The views of a scene show one set of named points, each view turned or mirrored, shifted and resized as a whole, with a little noise and some points left out.
In the rows, zero is written as 128.

Scene 1
View 1
kefol: [115  96 104 113 125 147 157 130 120 131 135 147 124 119 109 141 105 147
 174 156  97 133 132  99 168 126  84 127 132 114 135 120 119 129 105 111
 126 129 155 119 130 141 145 172 112 124 127 159 148 114]
lizav: [131  62  99 120 122 188 189 142  93 129 160 162 102  91  93 154  94 128
 165 157  53 127 121 115 156 130  77 138 148 145 152 117 158 163  94 125
 163 131 105 113 125 156 137 147 144 106 100 145 174 136]
firit: [127  91 114 126 119 153 171 142  97 104 144 145 103  81 119 154 100  85
 150 149  89 149 117 123 157 129  87 132 177 125 162 146 134 161  82 123
 140 132 101  90 160 153 138 155 132 101 132 135 153 101]
niz: [145  70 111 121 110 153 172 150  99 122 138 151 102  88 117 152  85  90
 155 150  86 139 119 130 144 126  78 146 166 126 152 132 145 168  82 130
 136 118  98 100 155 151 126 152 134  94 112 132 158 121]
vumi: [ 97 125 122 125 131 133 158 131 109  90 136 136 110  94 115 156 111  96
 149 131 112 162 113 107 173 136 103 114 175 127 163 156 112 139  97  99
 137 147 125  90 163 151 148 175 112 114 156 144 137  70]
rad: [138  90 106 108 116 139 147 139 115 133 129 139 125 108 129 140 102 127
 169 167 103 134 141 109 160 121  76 138 136  89 131 124 122 140  87 127
 100 108 153 116 146 138 135 163 110 120 121 147 148 119]
Rup: [105 138 121 116 130 108 121 129 128 101 116 123 130 112 138 141 120 114
 162 144 144 162 132 100 177 132  95 119 152  81 142 156  86 120  98 105
  91 133 172 105 164 138 153 186  91 131 168 152 123  69]
Ramip: [158  18  90 118 108 190 195 154 104 160 140 181  96 102  89 146  59 128
 183 156  40 111 121 129 120 128  67 181 128 178 139  80 185 179  93 130
 177 114  71 121 118 150 117 137 152  88  53 139 185 180]
livag: [104 115 121 124 132 112 136 134 131 100 101 136 102 108 120 142  87  83
 161 116 134 166 108 119 147 146 107 142 171 138 150 139 112 145  99  90
 134 142 107  86 171 146 141 178 111 101 145 144 122  77]
Kog: [134  98 114  98 122  98 110 143 148 145  83 137 129 141 147 121  88 128
 189 144 145 144 138 112 137 128  83 161 119  91 108 111 107 127  94 105
  87 108 157 120 158 125 131 180  95 118 118 149 123 115]
zasas: [128 132 129 118 124  93 123 140 114  96 112 116 120  96 154 145 114  70
 148 150 152 172 129 126 159 125  92 128 182  73 147 167  93 138  79 119
  79 120 148  87 191 137 137 176  94 114 164 130 119  68]
Nus: [125  65 107 120 124 160 169 141 115 132 122 163  99 109 100 144  72 112
 172 129  81 133 114 121 133 139  92 159 148 165 146 108 153 161  98 103
 168 137  84 104 136 146 132 156 137  97  98 143 157 125]
Kurez: [111  85 105 107 126 134 145 133 142 139 102 153 114 142 108 132  78 142
 192 123 112 131 122 105 139 143  95 157 115 154 128  95 127 135 110  89
 143 135 125 118 131 141 138 173 117 112 109 154 142 122]
zom: [104 132 123 121 131 119 139 126 120  97 128 125 122 105 128 147 121 103
 154 143 131 163 124 105 179 134  97 113 170  98 150 155  97 129  98 103
 107 135 153  97 166 144 152 183 101 123 163 151 126  68]
tam: [132  47 102 127 120 179 192 147 103 135 138 171  89  97  85 151  65 107
 170 133  55 127 106 126 134 139  85 165 153 188 155 103 174 177  95 106
 189 138  61  99 131 155 127 142 155  88  84 137 174 143]
pogi: [115 100 112 120 124 140 155 134 121 115 128 141 113 105 117 145 100 112
 163 141 105 149 122 112 162 131  92 135 155 121 147 138 121 141  96 108
 131 132 128 101 152 145 143 171 120 115 134 143 141  96]
bugu: [121 106 110 122 122 157 166 130  95 109 166 139 124  87 121 156 125 128
 153 175  85 141 136 100 187 117  80 108 163  87 155 154 117 138  90 134
 111 123 161 108 140 151 150 165 120 130 146 146 148  99]
Vig: [114 124 114  97 128  74  88 129 168 144  65 133 141 165 148 115  92 141
 200 132 172 148 141  97 141 137  97 153 101  92 103 111  85 107 108  84
  73 118 183 123 154 122 139 194  76 132 140 163 110  98]
kive: [ 94 116 116 123 132 127 145 129 129 106 111 140 109 118 111 144  94 109
 166 116 120 154 111 105 159 142 108 134 157 142 155 134 116 139 108  85
 145 149 117  95 154 146 147 178 114 112 142 151 129  82]
View 2
Kog: [ 63 117 196 136 142 123 129 202 148 110 112 161 154 141  64 155 109 158
  79  83 168 177 112 106  96 101 114 141 105 136 143  82 154 115 179 108
 105 118 104 128 108 134 118 101 128 105 102 150 114  82]
kefol: [109 114 200 117 149 134 125 176 145 105 138 144 114 142  65 166 148 119
 128 127 190 128  98 114 104 112 125 113 133 111 138 108 114  92 139 114
 101 183 117 128  96 114 151 111 133 140  89 159 159 100]
tam: [180 134 184  81 131 174 150  85 103 102  77 171 128 135  41 106 115 145
 133 162 146 151  64  70 137 147 169  65 140  75 103 197  94 103 121 136
 113 208 118 125  46  80 137 124 195 172  91 141 193 133]
zasas: [128 179 150 122 137 112  73 230 161 137 173 150 125 146 104 181 136 148
  98  75 218 193 137 131  96 111  93 164 114 114 106  59 118 137 132 128
 136 121 140 101  65 122 119 118 140 106 146 122  91 122]
lizav: [169 132 211  92 136 153 138 122 115 110 123 148 115 131  42 151 128 130
 135 163 184 122  67  79 127 132 154  86 157  76 117 162 101  85 117 139
  99 219 127 124  68  88 154 126 176 161  87 151 182 124]
pogi: [129 140 167 109 143 137 111 177 144 115 133 153 110 143  78 155 140 131
 127 118 189 157 108 113 110 122 124 119 120 107 115 114 104 114 128 121
 117 168 126 117  70 100 145 113 147 139 109 141 140 116]
Vig: [ 18  95 177 145 155 123 121 226 169  98 110 168 149 146  75 151 128 141
  83  63 161 186 128 138  79  95  95 148  80 157 156  56 154 123 194  85
 105  99  97 136 128 138 119  91  99 105  94 150 106  65]
niz: [177 165 189  99 132 145 120 147 116 124 129 152 132 135  60 150 112 154
 115 134 185 157  83  78 130 130 148 105 145  88 110 150 108 115 119 145
 111 183 128 113  56 100 131 124 183 146 117 134 149 131]
Rup: [ 96 142 158 123 153 128  85 221 166 118 153 153 102 155  97 174 168 109
 124  96 208 166 133 145  87 113  90 146 105 123 126  69 104 119 135 107
 126 142 135 113  85 107 152 107 115 126 113 143 130 105]
rad: [119 136 209 122 143 127 124 188 133 118 146 137 137 136  62 174 115 144
 101 112 196 136  90  97 106 110 128 123 141 109 137 105 133  99 145 126
 100 168 122 124 100 125 134 115 148 124 101 153 131 102]
Ramip: [176 122 230  96 126 168 176  74  89  96  71 164 150 120  14 113  81 165
 112 173 135 125  38  40 144 140 194  59 159  72 126 208 131  84 137 145
  86 220 106 136  78  96 130 123 205 170  74 152 190 118]
vumi: [139 155 140 101 145 142  87 186 153 119 145 158  90 155  97 160 166 109
 141 116 200 168 126 137 102 128 105 124 117  99 101 102  77 123 112 122
 131 164 138 108  53  88 153 118 135 144 122 130 146 126]
Nus: [145 129 173  95 135 163 138 120 122 102  85 171 124 133  51 117 122 141
 125 141 150 160  82  89 128 138 157  84 122  89 114 166 102 110 134 124
 113 180 118 125  61  85 138 116 169 160  91 142 174 119]
livag: [123 147 124 104 142 146  95 176 153 113 112 175 110 147  91 126 146 132
 118  95 176 203 129 122 106 129 116 125  92 114 103 111  99 140 134 115
 134 134 128 113  50  90 133 110 136 138 125 128 131 118]
kive: [114 131 138 101 143 151  98 169 155 106 111 174 103 148  82 134 160 114
 132 110 174 182 121 131 107 135 112 117  95 110 113 115  87 121 131 105
 125 151 124 121  57  87 146 108 129 146 107 139 148 113]
zom: [113 146 155 114 147 125  83 216 163 121 162 150 100 153  98 170 164 116
 126  97 212 165 136 143  93 114  94 143 112 115 115  73  98 118 123 114
 124 150 137 109  72 107 147 114 127 131 122 137 126 114]
Kurez: [ 87  99 184 116 141 153 143 153 136  86  81 176 135 141  54 123 133 128
 119 123 151 156  95 106 102 124 141 102 102 117 134 133 122 104 163 104
 108 156 104 134  93 102 140 103 134 147  78 155 167  91]
View 3
pogi: [133 136 131 144 126 143 125  99 127 158 123 125 138 136 153 101 120 154
 135 117 100 119 127 134 131 130 152 124 121 104 119 140 141 127 121 135
 141 117 126 137 144 138 136 124 112 105 146 136 154 118]
Ramip: [119 129 151 142 148 175 166 136 122 185  97 151 164 102 159  92  58 109
 188 172  70 118  75  96 155 138 162 127 128 116 128 158 148 157 121 172
 127 117 131  86 139 186 121 133 130 106 148 168 175 175]
zasas: [134 135 128 135 126 145 106  70 118 135 128 107 113 152 146 106 137 147
 108  95 119 117 163 151 123 121 147 138 107  80 128 132 141 110 132 123
 140 109 126 163 143  98 142 130  98 119 133 146 121  90]
Nus: [129 130 137 145 124 160 148 116 118 176 103 146 153 120 153  95  99 136
 158 143  86 127 103 112 132 127 162 124 125 118 124 143 138 139 123 153
 139 123 113 111 144 166 121 133 124  98 143 154 173 142]
firit: [113 143 142 138 134 154 121  94 120 164 105 123 140 142 150 105 111 140
 149 123 111 117 118 123 134 126 162 133 119  97 119 148 155 124 134 139
 151 106 123 139 143 143 117 131 101 107 160 152 167 122]
zom: [136 139 123 142 118 130 103  83 131 148 131 112 130 149 152 105 138 168
 117 102 114 117 146 146 122 132 150 122 117 102 114 138 136 115 125 122
 146 120 127 159 147 119 146 119 105 110 145 120 143  98]
Kog: [166 115 121 140 125 140 140 104 128 134 147 131 123 117 149 100 110 141
 114 121  77 121 143 147 125 133 140 129 113 101 130 125 113 135 110 137
 112 130 138 134 136 120 169 128 124 118 106 137 104 117]
bugu: [119 149 141 136 145 136 104  96 137 147 137 101 140 146 160 108 110 158
 146 119 117 107 119 143 145 148 150 118 127  97 108 157 153 124 124 126
 135 106 150 153 146 131 148 108 100 119 169 115 153 119]
kefol: [139 136 131 141 131 137 125 109 139 152 141 121 144 128 160 101 107 160
 141 128  93 116 114 137 139 146 152 113 127 113 113 143 133 136 112 134
 127 124 137 132 143 143 152 113 118 109 146 114 148 131]
niz: [120 136 145 139 141 163 135 103 122 164 104 128 139 133 151 104  95 127
 154 135 102 117 115 117 143 128 157 135 118  93 124 151 154 130 131 148
 141 105 127 123 140 145 122 134 109 111 156 162 161 132]
kive: [140 133 123 150 107 139 126  96 127 166 116 137 141 134 150 100 138 164
 125 113  98 127 132 133 117 120 159 118 122 119 119 132 132 122 122 132
 153 128 106 139 143 142 134 126 116  97 140 134 160 110]
Vig: [184 110 107 143 109 121 135 104 131 127 163 132 124 114 152  99 131 158
  95 112  70 123 156 162 111 140 137 120 114 114 124 113  95 132  98 127
 109 141 130 138 141 111 179 121 135 112  94 118  93 109]
tam: [114 135 145 147 131 169 155 121 119 190  87 152 160 116 156  97  93 126
 172 153  85 127  86  99 143 127 167 125 131 121 125 154 153 141 124 161
 151 114 110  99 142 185 109 135 123  94 159 163 189 154]
livag: [134 131 125 147 114 148 128  91 120 162 109 134 136 134 150  99 133 153
 125 115  98 125 134 132 121 115 158 128 117 111 122 132 135 120 126 134
 150 120 108 135 143 136 129 133 112 101 135 146 154 111]
lizav: [111 143 148 141 142 155 135 119 131 174 111 130 161 127 157 104  89 138
 175 147  95 117  93 115 150 142 157 120 130 113 114 160 152 138 124 146
 140 113 135 117 142 168 124 120 113 105 167 141 181 152]
rad: [139 133 136 134 143 143 129 107 134 145 139 117 132 131 159 101  97 140
 141 129  93 110 125 141 142 146 147 125 120  95 122 145 135 134 119 137
 119 118 147 139 141 130 153 120 114 119 144 132 134 131]
vumi: [129 142 128 145 112 138 114  85 121 162 111 123 134 149 147 105 148 167
 122 100 115 124 138 134 117 118 159 125 119 109 114 133 142 111 131 127
 164 117 108 153 145 132 124 126 104  98 152 136 166  97]
View 4
pogi: [112 150  96  95 112 116 160 147  95 123 110 135 135 119 159 106  94 111
 155 126 118 143 148 146 131 120 130 131 116 152 158 134 128 127 142 128
 132 118 144 127 136 134 129 143 136 143 128 110 159 149]
niz: [ 90 182  68 104 113 105 159 180  95 104 113 171 141 128 169 107  86 138
 161 126 105 143 152 160 158  97 130 119 118 162 133 128 139 110 163 125
 132 144 132 128 154 127 112 143 117 177 121 132 189 148]
kive: [109 154  98  94 119 129 152 131  98 119 100 110 138 101 149 124  89 111
 157 131 128 146 144 139 131 134 141 144 122 152 171 136 117 150 151 118
 131 108 158 127 123 119 158 155 144 139 133 118 133 176]
livag: [ 93 158  97 111 115 132 145 140 101 119 102 110 135  84 134 128  87 101
 153 124 133 135 158 142 140 139 149 136 125 145 161 142 123 149 170 119
 144 114 148 129 124 106 160 149 145 153 140 121 131 164]
Ramip: [ 89 190   7 100  93  63 153 193  61  64 111 198 186 162 204  96  86 194
 190 165  92 166 108 157 159  47 156 136 141 218 121  99 129  80 155 106
  98 179 135 116 156 148 124 162  66 182 113 130 254 198]
bugu: [137 136 119  84 119 116 182 157  99 140 119 155 121 154 177  89 101 104
 151 111 107 146 159 163 120 107  98 120  88 134 154 135 141 116 112 153
 127 107 128 126 146 154  90 133 147 143 106 104 170 118]
vumi: [123 160 110  91 130 136 164 135 111 123 109 124 122 112 152 119  81 105
 151 114 114 146 156 161 136 135 119 136 102 123 169 147 128 147 150 131
 136  94 161 129 138 127 129 150 161 147 124 127 130 154]
Kog: [ 89 106 105 114  76 100 142 145  73 142  98 114 130  87 136  99 131  92
 143 144 160 120 143  95 111 125 185 118 127 189 141 121 122 114 126 119
 133 144 107 134 111 114 159 122 121 125 154  60 172 119]
firit: [103 184  81  99 124 115 161 166 103 109 111 160 133 126 163 109  81 128
 159 116  99 147 161 171 154 110 115 119 111 138 145 138 140 124 165 132
 135 124 144 126 151 131 115 152 137 171 115 137 167 152]
Kurez: [108 136  76  92  93  97 146 141  69 112 100 123 162 113 161 110 104 128
 166 154 140 148 118 114 112 102 173 151 139 203 157 116 108 122 132 106
 111 136 143 125 120 132 167 150 111 135 138  91 182 188]
Rup: [119 115 144  95 110 133 162 128 103 157 106 103 107  95 133 110 116  71
 138 114 143 123 166 130 111 153 135 123  98 132 163 145 128 144 120 143
 144  97 132 135 121 118 130 125 165 120 139  80 129 114]
Vig: [101  75 129 102  72 110 140 122  73 162  92  79 127  68 123 105 143  69
 139 148 181 112 136  76  85 144 195 131 124 197 157 129 113 129 110 120
 133 125 109 139  92 110 178 118 133 101 163  38 154 124]
kefol: [128 125 101  79 104 104 166 144  83 127 108 136 138 139 175  97 111 119
 162 139 127 147 136 134 110 105 133 136 115 169 152 122 125 115 109 135
 117 118 131 125 134 143 125 145 127 129 121  88 178 151]
zasas: [ 92 140 132 119 107 136 158 151 114 150 107 119  99  78 118 110 110  67
 128 105 131 110 184 144 135 155 133 101 100 121 138 155 142 137 157 146
 164 110 123 140 128 104 125 117 164 147 141 102 130  90]
rad: [108 133 101  96  92 101 164 161  82 131 114 147 129 130 164  89 116 107
 153 131 126 133 146 131 120 105 145 118 108 171 136 126 136 101 122 137
 124 134 114 132 134 135 111 125 125 140 126  85 186 118]
tam: [ 92 204  23 101 113  92 155 173  78  72 111 176 179 145 190 113  68 183
 186 149  94 167 118 166 160  72 141 149 138 186 142 115 127 108 170 103
 106 149 159 116 151 140 137 174  90 184 116 156 208 208]
Nus: [ 98 177  51  98 109  99 151 159  78  85 103 152 170 124 171 113  82 155
 172 147 111 157 127 150 148  89 149 144 135 183 147 118 125 118 159 107
 118 142 154 121 139 133 143 165 107 166 122 128 190 195]
zom: [122 131 131  90 120 132 159 136 108 143 108 116 113 108 138 110 103  82
 139 116 130 133 165 143 126 142 125 126 100 131 166 144 129 145 134 140
 143  97 141 130 127 124 127 131 164 132 131 101 127 127]
View 5
lizav: [130 113 132 151 123  90 148 170 120 150 173 114 139 106  90 153 184 134
 119 140 128 117 156  78 156 153 172 102 181  96 135 145 122 114 136 137
 143 135  97 112 129 109 136 111 117 139 196 130 108 140]
Vig: [146 132 128 118 136 149 145  60  98  91 103 112 114 120 121 108 111  69
 139 196  96 149 154 168 112 163  89 139 128 132 131 148 177 107 146 182
 117 112 112 120 159 129 113 145 149 104  85 156 104 149]
Nus: [126 112 140 136 120 103 157 161 121 156 161 113 150 106  96 155 161 124
 115 148 139 141 139  75 154 159 141 125 174 106 142 141 140 116 139 148
 150 138  94  96 151 116 125 102 122 138 167 143 117 152]
kive: [ 95 111 147 123 140 125 187 125 115 124 139 119 127 121 112 136 143 109
 122 147 150 132 162 110 125 159 104 127 158 141 135 138 145 138 124 143
 141 143 107 103 158 125 118 124 122 117 131 149  80 151]
tam: [119 109 141 143 119  86 163 188 124 171 176 114 157 106  89 166 182 138
 107 139 151 134 142  59 160 157 161 120 188 102 143 139 126 121 135 133
 159 147  95  91 140 110 130  94 114 142 191 138 115 148]
zom: [ 81 112 137 129 153 130 176  93 112  98 127 121 112 135 115 131 154 110
 130 143 132 118 176 136 110 145 109 113 144 145 121 146 142 134 103 134
 132 133 111 130 134 130 112 148 128 110 128 135  69 127]
vumi: [ 71 109 138 126 150 123 190 120 119 119 141 119 121 130 113 138 161 119
 117 131 153 118 171 113 121 150 115 113 158 145 124 143 130 144 102 128
 142 145 105 119 139 126 114 137 119 119 144 136  67 132]
kefol: [133 118 133 140 137 115 152 123 111 114 152 113 118 116 105 129 154 104
 133 157 109 112 171 124 134 155 142 105 160 114 127 141 141 115 133 155
 129 122 104 127 138 115 131 135 128 121 157 138  90 140]
bugu: [100 111 126 151 149 108 155 118 115 111 149 121 107 124 110 134 181 123
 132 135 115  96 183 129 122 139 152  87 156 121 115 150 126 125 103 128
 126 126 107 143 114 123 123 147 125 123 171 120  79 117]
livag: [ 82 109 139 119 138 128 182 113 116 130 128 120 135 126 110 143 147 114
 114 146 156 146 149 107 122 156  93 138 154 144 136 142 147 135 115 138
 147 145 109 100 150 133 106 125 124 117 121 144  95 145]
rad: [144 123 121 146 127 112 128 108 107 122 135 113 126 113 104 135 158 110
 130 165  99 126 155 126 133 152 154 111 152 100 130 152 152  97 139 151
 130 119 106 133 123 120 124 128 139 127 154 132 115 124]
Kurez: [154 121 140 132 125 118 157 134 109 132 146 108 134 103 101 133 134  98
 128 171 121 139 148 109 141 168 126 131 164 112 143 139 157 113 157 170
 139 129  99  96 162 116 132 114 134 123 137 157 106 164]
Kog: [142 127 120 127 126 132 134  73 100 113 112 111 124 118 114 124 135  87
 129 183 101 149 143 142 125 156 110 133 137 118 133 154 170  97 141 163
 129 116 112 123 140 135 110 129 147 117 110 146 123 134]
niz: [104 108 124 139 124  99 150 141 117 154 149 113 144 115 100 159 186 136
 111 141 138 135 146  88 144 146 150 118 167 109 132 154 133 113 121 123
 152 141 105 116 118 119 117 111 122 139 170 126 124 119]
Rup: [ 88 116 134 124 153 139 170  75 105  90 116 121 106 134 121 121 145  98
 134 152 125 120 176 153 105 146 101 114 136 148 121 146 152 133 104 143
 123 129 112 131 132 133 106 153 134 108 117 136  71 127]
firit: [ 83 109 130 139 135 101 164 135 121 143 147 119 139 122 104 155 180 134
 108 134 146 126 155  93 138 143 140 115 165 123 129 149 129 124 105 116
 147 146 106 119 124 127 114 122 120 134 165 125 101 124]
zasas: [ 61 108 120 125 146 135 164  60 108 111 103 120 118 137 120 137 166 113
 118 147 135 140 157 144 109 135  97 128 133 149 118 156 149 123  92 117
 135 136 121 140 111 142  91 145 137 116 111 124  95 102]
View 6
Kog: [118 116 184 165 144 133 106  92 100 131 148 112 126 147 138 118 168 128
 128 156 169 151  74 158 149 130 113 144 114 110 143 154 150 148 103 112
 164 151 122  93 121 147 118 127 133 143 133 136 148 101]
zasas: [ 97 160 135 136 121  96  80  75 127 112  85  83 174  93 136  84 197  91
  89 113 166 111  82 145 183 133 152 146 133  74 134 157 133 148  70 140
 127 149 149  98 103 153 123 117 149 156 143 122 117 116]
kive: [111 175 145 141 124 153 103 138 138 162 114 132 154 123 168  91 145 105
  84 188 122  93  74 130 164 151 128 151 135  95 151 149 117 155  89 121
 131 129 110 116 100 116 126 129 116 145 158 107 106 148]
Vig: [128 112 210 203 154 130 100 105  76 116 157  95 125 173 127  99 187 122
 150 147 186 157  68 174 169 129 128 141  98  98 146 145 157 162  98 117
 175 146 105 102 106 137  94 138 130 131 164 125 135 125]
Nus: [107 163 126 106 118 169 121 136 167 198 132 163 147 113 189 135 101 139
  73 224 104 105  75 109 123 152  86 157 146 129 151 164 120 145 120 100
 139 140 117 110 126 130 156 127 102 151 111 123 137 111]
vumi: [ 91 191 119 127 118 133  96 126 160 154  82 112 162  93 169  83 161 100
  66 160 116  89  87 120 170 148 134 150 141  93 145 159 123 164  82 127
 128 140 113 123  91 126 124 120 125 142 146  97 100 160]
niz: [ 97 164 115 100 113 134 111  96 161 167 104 127 158  82 171 129 136 125
  72 171 129 112  84 119 138 138  97 155 148 118 140 171 129 137 103 115
 130 151 143 100 123 147 155 115 126 155  95 133 137 100]
rad: [ 96 144 136 136 128 131 108  99 145 148 116  98 128 103 152 136 156 141
  90 147 137 135  90 134 137 124  97 155 135 130 142 172 157 158 113 112
 163 161 114 105 112 151 120 107 138 134  95 125 150 117]
Kurez: [117 141 167 151 133 170 119 139 127 179 153 146 123 149 168 127 126 140
 108 213 124 121  76 134 135 146  90 151 123 127 153 160 136 152 120  95
 162 142 100 114 115 127 131 133 104 136 134 125 137 127]
Ramip: [100 149 111  76 115 185 146 126 187 229 147 180 122 105 208 181  70 173
  72 249  90 121  81  98  75 144  38 161 160 175 148 185 137 127 152  79
 152 154 124 104 147 146 178 114 105 149  49 146 169  73]
kefol: [ 95 164 144 146 134 147 117 117 148 168 118 102 113 118 163 129 148 141
  82 162 122 124  90 124 145 130 103 151 132 128 147 170 158 171 115 109
 162 158  91 121 103 136 115 113 128 121 110 109 132 147]
lizav: [ 85 180 105 106 115 158 125 126 183 196 106 129 125  84 185 141 121 152
  55 188  94 110  89 102 125 137  81 154 152 145 145 184 146 159 122  99
 154 163 103 121 110 137 142 108 124 130  76 119 142 133]
Rup: [ 99 161 154 164 135 112  90 105 124 121  97  77 150 117 137  82 191 100
  94 122 155 116  87 144 182 128 147 145 118  85 142 157 142 171  75 132
 150 148 110 116  86 129  99 124 143 135 154 107 110 156]
pogi: [ 97 170 130 130 120 137 106 116 150 160 105 112 147 104 164 108 147 120
  80 169 127 112  86 125 153 141 111 151 136 109 147 164 130 156  96 117
 139 147 113 113 105 131 132 120 125 142 126 117 122 135]
bugu: [ 76 190 108 123 122 122 106 107 174 154  81  80 125  79 156 119 168 133
  55 127 118 114 100 116 156 118 114 151 140 119 141 183 155 175  96 122
 156 165 102 124  85 143 114 100 146 120  93 106 130 157]
firit: [ 90 180 102  96 109 135 107 110 173 172  87 126 167  76 177 113 139 120
  56 173 111  95  83 111 147 143 109 156 151 111 145 168 122 141  94 120
 128 146 134 107 109 140 149 113 126 157 107 119 124 123]

In a view up to two points have been moved. Name them for each view, in the order of its rows, or write -.
view 1: -
view 2: Rup
view 3: livag, vumi
view 4: -
view 5: tam, rad
view 6: niz, lizav
